A landscape with many valleys, sampled at points; each row gives a point and its height.
A ball rolls from a point to whichever of its 2 nearest points has the largest drop for the distance, and stops where none of them is lower. Distance is the straight distance between rows; heights are no part of it.
<32> height 42.0: [151 146 142 117 202 110  93 137  64 163 118 131  98 113 163 136  99 130
 135 115 133 149 123 145]
<123> height 37.9: [160 135 139 139 174  92  94 123  52 123 121 155  85  70 186 133  99 107
 133 142 150 101 140 137]
<870> height 69.1: [125 152  90  90 132  99 106 108  76 136  91 113 118 125 134 125  99 103
 147 131  71 102 175 151]
<834> height 59.6: [ 94 134 144 154  68 149 152 141 162 132 136 166 103 136 174  64  71 106
 166 114  92 161 157 169]
<93> height 34.0: [128 150 123 151 131 141 109 111 145 122 133 160 140 132 141 177 121 145
 117 124  79 151 156 114]
<793> height 45.0: [183  74 115 123 155 146 161 116 120 102 155 131 136 136 158 149 144 150
 124 131 144 142 122  96]
<689> height 35.4: [148  87 146  79 176 145 146 136 156 173 123  83 171 136 101 134 140 153
 149 111 149 133  96 121]
<370> height 37.2: [137 122 139 123  71 169 178 133 204 129 157 107 136 129 104  71 156  87
 127 132 131 166 111 177]
<796> height 66.3: [103 116 157 198  99  99 119 164 107 136 102 151 117 130 161 123 128 129
 140 153 115  69  87  97]
<387> height 55.1: [136 138 141 112 105 107  82 122 115 140  67 215  95 107 177 121  57  66
 143 139 100 118 160 106]
<45> height 16.5: [121 162 121 120 121 152 163 181 143 103  96  75 153 131 112 109 166 136
 122  87 168 154 134 138]
<878> height 36.7: [153 118  90 105  75 127 105  90 131 125 167 145 108 126 124 105 166  98
  97 132 154  81 163  96]
<940> height 20.4: [134 101 178 150 127 115 119 101 147 119 120 196 136 140 119 150 131  87
 123 162  71 120 133 115]
<187> height 17.4: [134 135 174  80 194 113  82 138 133 161 101  96 145 140 109 160 109 109
 128 104  89 138  94 162]
<68> height 41.4: [114 147  93  94  91 157 128 104 182 173 156 109 139 118 107 108 124 112
 129 103 111 156 176 175]
<44> height 15.1: [ 85 155 114 197 109 145 106 132  89  75 133 145  93 134 168 151 125 197
 102 168 172 118 143 102]
<665> height 31.4: [139 134 130 110 127  75 117 143 115 143 108  82  98 147 125  85 136  94
 135 127 143  89 141 136]
<548> height 65.1: [107 114 138 190 150 112 153 152  95 158 128 162 113 106 146 143 123 164
 135 161  92  96  73  98]
<129> height 44.5: [ 49 156 143 163 121 143 172 134 156 127 123 143 158 122  99 109 129 191
 118  90 185 131 102  99]
<326> height 28.7: [115 133 152  80 116 172 185 183 199 137 129  66 180  91 100 131 140 164
 142 111 174 164  68 158]
<319> height 30.0: [171 122 107 136 122 157 112 119 105  91 121 159 101 129 174 141 135 139
 111 165 147 112 183  93]
<503> height 33.0: [139 104 152 157 146  77 105 120 116 152 131 154 103 105 162 124 112  98
 142 141 132 112 137 123]
<266> height 45.4: [154 124 107  84 189 112 119 133 102 163 133 107 114  96 181 168  79 137
 154 100  97 148 133 161]
<329> height 63.7: [113  96 151 188 131 134 177 142 137 159 135 167 127 135 156 138  89 176
 159 134 101 138 110 106]
<272> height 28.6: [134 153 113 127  95 210 132 144 140  95 109 153 133 143 119 103 135  81
  89 167  80 135 193 141]
<182> height 53.5: [107 129 145 172 165  60  96 124  61 165 115 122 124 111 113 159 102 105
 129 162 104 115  87 155]
<585> height 41.6: [ 95  96 140 111  95 115 100 116 141 163 129 184 121 183 121  99  99 142
 180  85  90  59 128  92]
<697> height 39.6: [153 156 126 140 118 136 135 137 196  89 151  62 141 121  94 150 167  81
 105 137  86 163 123 174]
<294> height 46.5: [178  98  93 111 181 129 125 101  76 132 153 102 112 106 140 148 148 140
 113 138 149 117 132 111]
<813> height 32.1: [ 99 173 133 154  73 199 146 141 146  73  87 151 144 162 120 116 143 135
  96 179 112 144 178 111]
<284> height 67.4: [105 152 140 163 106 128 114 187 116 133  70 133  96 129 149 114 121 104
 120 147 109 112 138 109]
<556> height 43.1: [117 117 121  91  82 116 135 126 188 178 156 117 107 124 126 118  93 101
 158  98  92 142 135 183]
<505> height 49.0: [134 111  81 111 188  81 120  97  72 173 166  94 105  71 141 152  85 121
 104 150 103 104 131 159]
<300> height 29.3: [133 113 142 150 153 136 121  89  83  78 164 142 123 155 121 116 156 190
 130 141 182 153 121 122]
<908> height 39.7: [132 119 103 109 161 173 140 100  86 131 138 128 159 110  86 107 155 169
  92 138 172 125 152 101]
<545> height 27.3: [139  97 159 150 115  52 105  99 124 148 131 158 122 132 119 135 140  84
 153 153  86  90 101 123]
<259> height 15.5: [104 131 174 175 158 108 152 128 121 108 139 140 144 141  90  95 160 164
 104 123 205 156  65 101]
<332> height 35.6: [125  91 126 115  80 173 199 121 209 167 148 128 155 132 117 102 108 112
 137 113 112 143 119 155]
<529> height 21.2: [113 133 108 178  96 137  80 122  74  56 133 162  76 136 203 178 120 187
 144 193 143  93 126  86]
<642> height 21.9: [134 162 135 109 174 160 136 101 125 126 100 129 165 135 120 116 131 104
 147 133  78 167 167 173]
<274> height 41.5: [ 91 125 142 132 137 117  92 117 102 132  98 153 136 179 125 124 138 168
 177  95 106  86 123 108]
<231> height 39.2: [116 100 126  97  92  91  94 118 114 126 116 157 110 175 131 162  99 118
 176 102  57  76 111 118]
<150> height 23.5: [148 146 152 172 170 146 143 107 124  78 155 137 146 133 130 139 146 161
  92 133 170 187 129 110]
<768> height 38.4: [161 125 150 120  84 173 135 145 220 100 172  99 114 141 104 129 164  73
 115 109 118 173 106 194]
<484> height 47.7: [163  89  84 122 157  88 121  92  51 132 168 107 118  74 147 142 140 111
 146 155 125  75 124 141]
<722> height 52.7: [111 138 105  96  75  98  41 126  86 149  72 193  93  85 166 134  53  83
 132 176 100  70 144 111]
<188> height 32.4: [117 126 120 106 116 158 172 144 197 162 123 108 174 106 126 113 123 156
 156 120 138 170 117 166]
<37> height 28.3: [119 151 137  85  82 149 173 190 210  79 130  52 166  87  75 111 183  84
  81 103 199 166  79 138]
<427> height 26.5: [108 147 139  76 113 144 190 180 181 136 134  55 183  89  79 124 150 131
 103 100 226 153  68 109]
<468> height 58.4: [112 122 156 138  59 150 128 149 160 158 141 165  80 145 138  76 111  75
 132 115 103 143 124 145]
<372> height 45.3: [107 117 117 121  90 102 131 127 182 164 167 125 117 147 136 119 119 143
 155  75 138 120 107 130]
<915> height 61.6: [ 95 131 146 157  94 140 157 122 189 157 129 185 130 136 175 124  83 150
 165 114 108 156 135 138]
<563> height 22.8: [121 151 106  85 145 123 146 175 146 132 128  66 165 101  99 133 146 151
  89  93 186 156 103 110]
<232> height 13.5: [160 148 142 146 192 147 130 110 110  99 131 123 147 108 127 137 137 132
 132 138 143 159 154 171]
<327> height 5.9: [143 115 195 163 167 105 116 140 129 133 133 110 137 147 118 116 165 111
 117 125 189 146 103 120]
<904> height 39.0: [120 148  92 102  83 114  97  88 146 153 137 136 103 138 124 110 127 107
 127 107 122 111 169 133]
<714> height 28.2: [129 142 119  87 107 121 173 147 174  50 143  52 149 133  78 111 192  97
 103 104 189 149  83 114]
<431> height 22.1: [ 98 112 161 135 133 111 177 103 162  98 142 106 188 145  59 118 163 176
 104 102 205 146  69 118]
<599> height 25.9: [117 134 122 118 130 102 185 127 143  45 160  72 164 136  70 125 161 153
 108  84 207 153  98 101]
<702> height 43.2: [181 114 105 149 135 169 206 146 149  86 156 112 156 110 142 141 157 131
 103 126 138 166 128 113]
<783> height 50.5: [121 152  90  98 106 104  74 155 109 171 108 149  81  88 145 150  94  91
 125 140  99  89 156 112]
<720> height 32.7: [124 112 146 122 178 146 119 157 137 161 128 139 148 132 110 173 126 158
 130 113 125 146  91 116]
<30> height 26.8: [151 123 124 123 141 133 118 101 161 125 125 152 145 121 107 173 126  78
  95 147  66 145 135 148]
<886> height 37.7: [118 130  65 101 127 187 179 112 129 140 121 125 186 116  87 104 146 166
 115 147 134 132 170 110]
<713> height 35.2: [155 105  96 119  61 142 148 124 141 109 147 118 101 123 131  61 170  79
  98 105 172 116 160  83]
<586> height 48.5: [ 94 147 131 144 121  94 124 103 163 192 142 139 125 124 140 107  88 175
 170  99 152 124 131 136]
<817> height 57.0: [123 121 132 107  78 106  90 136 148 140 120 195  84 143 172  97  70  74
 154 114  99 124 139 127]
<322> height 27.8: [113  98 163 155 141 122 114  97 157 162 138 167 156 153 102 147 132 141
 136 123 114 125 109 121]
<951> height 36.0: [153 118 150  85 202 107 116 145 112 167 135  67 139 121  91 144 138 150
 116 128 175 137  88 129]
<325> height 11.4: [169 113 209 112 178  94  96 129 140 143 116 104 147 162 105 150 138 109
 144 123 137 136  91 150]
<960> height 48.4: [ 75 168 151 169 147  99 121 132 138 163 138 122 145 125 113 121 126 174
 127  92 158 149 131 129]
<961> height 25.8: [142 152 102  96 129 203 147 132 153 124 107 124 176 114 105 120 145  91
 112 144  76 154 177 170]
<530> height 68.6: [159 133  94 102 116 112 112 115  82 105 105 129  88 101 162 109  96  46
 125 144  63 102 161 151]
<504> height 50.4: [140 108 124 130 196 130 124 101  50 148 152 106 104  92 118 149  94 150
 122 161  82 120  84 165]
<809> height 35.5: [ 84 135  97 132  73 204 187 122 151 101 100 136 164 140  94  98 146 159
 103 146 115 130 160 114]
<715> height 68.1: [138 134 111 140  81 114 118 159  93 116  83 138  72 140 170 138 107  67
 107 146  63  89 158 120]
<351> height 29.4: [113 123 115 174  76 135  91  99 122  78 148 186  95 153 194 179  95 162
 155 184 102 101 149 114]
<792> height 37.8: [124 141 134 114 119 116  96 122 131 107 117 111 131 208 127 144 152 183
 166  66 124 134 139 129]
<152> height 24.8: [118 129 129 163 140 163 142 126  85  92 116 137 114 154 139 155 127 173
 117 171 118 120 151 104]
<733> height 33.9: [132 114 128  87 183  71 106 137 111 171 129  77 115 123 133 123 128 120
 144 135 155 105 118 145]
<465> height 41.3: [172 129 110 150 145 134 156 164 173  99 162  78 121 114 138 160 147 115
 120 122 108 140 106 149]
<59> height 48.1: [139 128  79  77 153  76  79 140  99 189 121  97  93  83 161 162  87 102
 142  97  99 103 137 139]
<698> height 35.7: [104 113 109 138  99 108  84 100  95  87 109 187 103 159 156 174 110 144
 163 148  58  86 130 112]
<120> height 27.9: [149 129 146 149 146 110 122 143  78 122  94  99 136 151 122  74 165 124
 136 154 144 119 137 104]
<128> height 33.3: [154 105 110 157 102 144 154 144 110  88 130 134 106 134 138 111 170 105
 103 145 149 108 152  75]
<349> height 23.1: [120 172 149 131 149 131 132 151  99 116  84  95 159 135  98  73 170 138
 110 113 188 137 155 100]
<593> height 34.4: [147 145  95 114 122 179  81 102 116 100 127 172 112 143 148 170 122 154
 114 131 113 135 204 122]
<735> height 51.8: [143 122 140 165 186  83 109 100  29 140 162 142 112 114 104 163  98 117
 135 184 104 123  51 172]
<397> height 33.7: [143 136 114 136 155 108  99 102  96 102 137 119 118 175 125 146 156 182
 140  93 171 125 133 134]
<899> height 41.8: [ 92 122 133 116 133 159 155 116 128 136 112 144 171 138  78  95 152 184
 106 100 186 132 133  84]

Call two points neighbours if one is among the 2 nearest of the other. Go from one point of each pair to the other, from neighbour to neighbour, staying as low as possible. Name the highest point that can't be avoided.
<940>, <327>: <720>
<44>, <327>: <593>
<232>, <940>: <585>
<45>, <327>: <37>

For each start below, name the point where the ball stops.
<960>: <232>
<697>: <45>
<796>: <940>
<735>: <45>
<586>: <319>
<387>: <940>
<870>: <940>
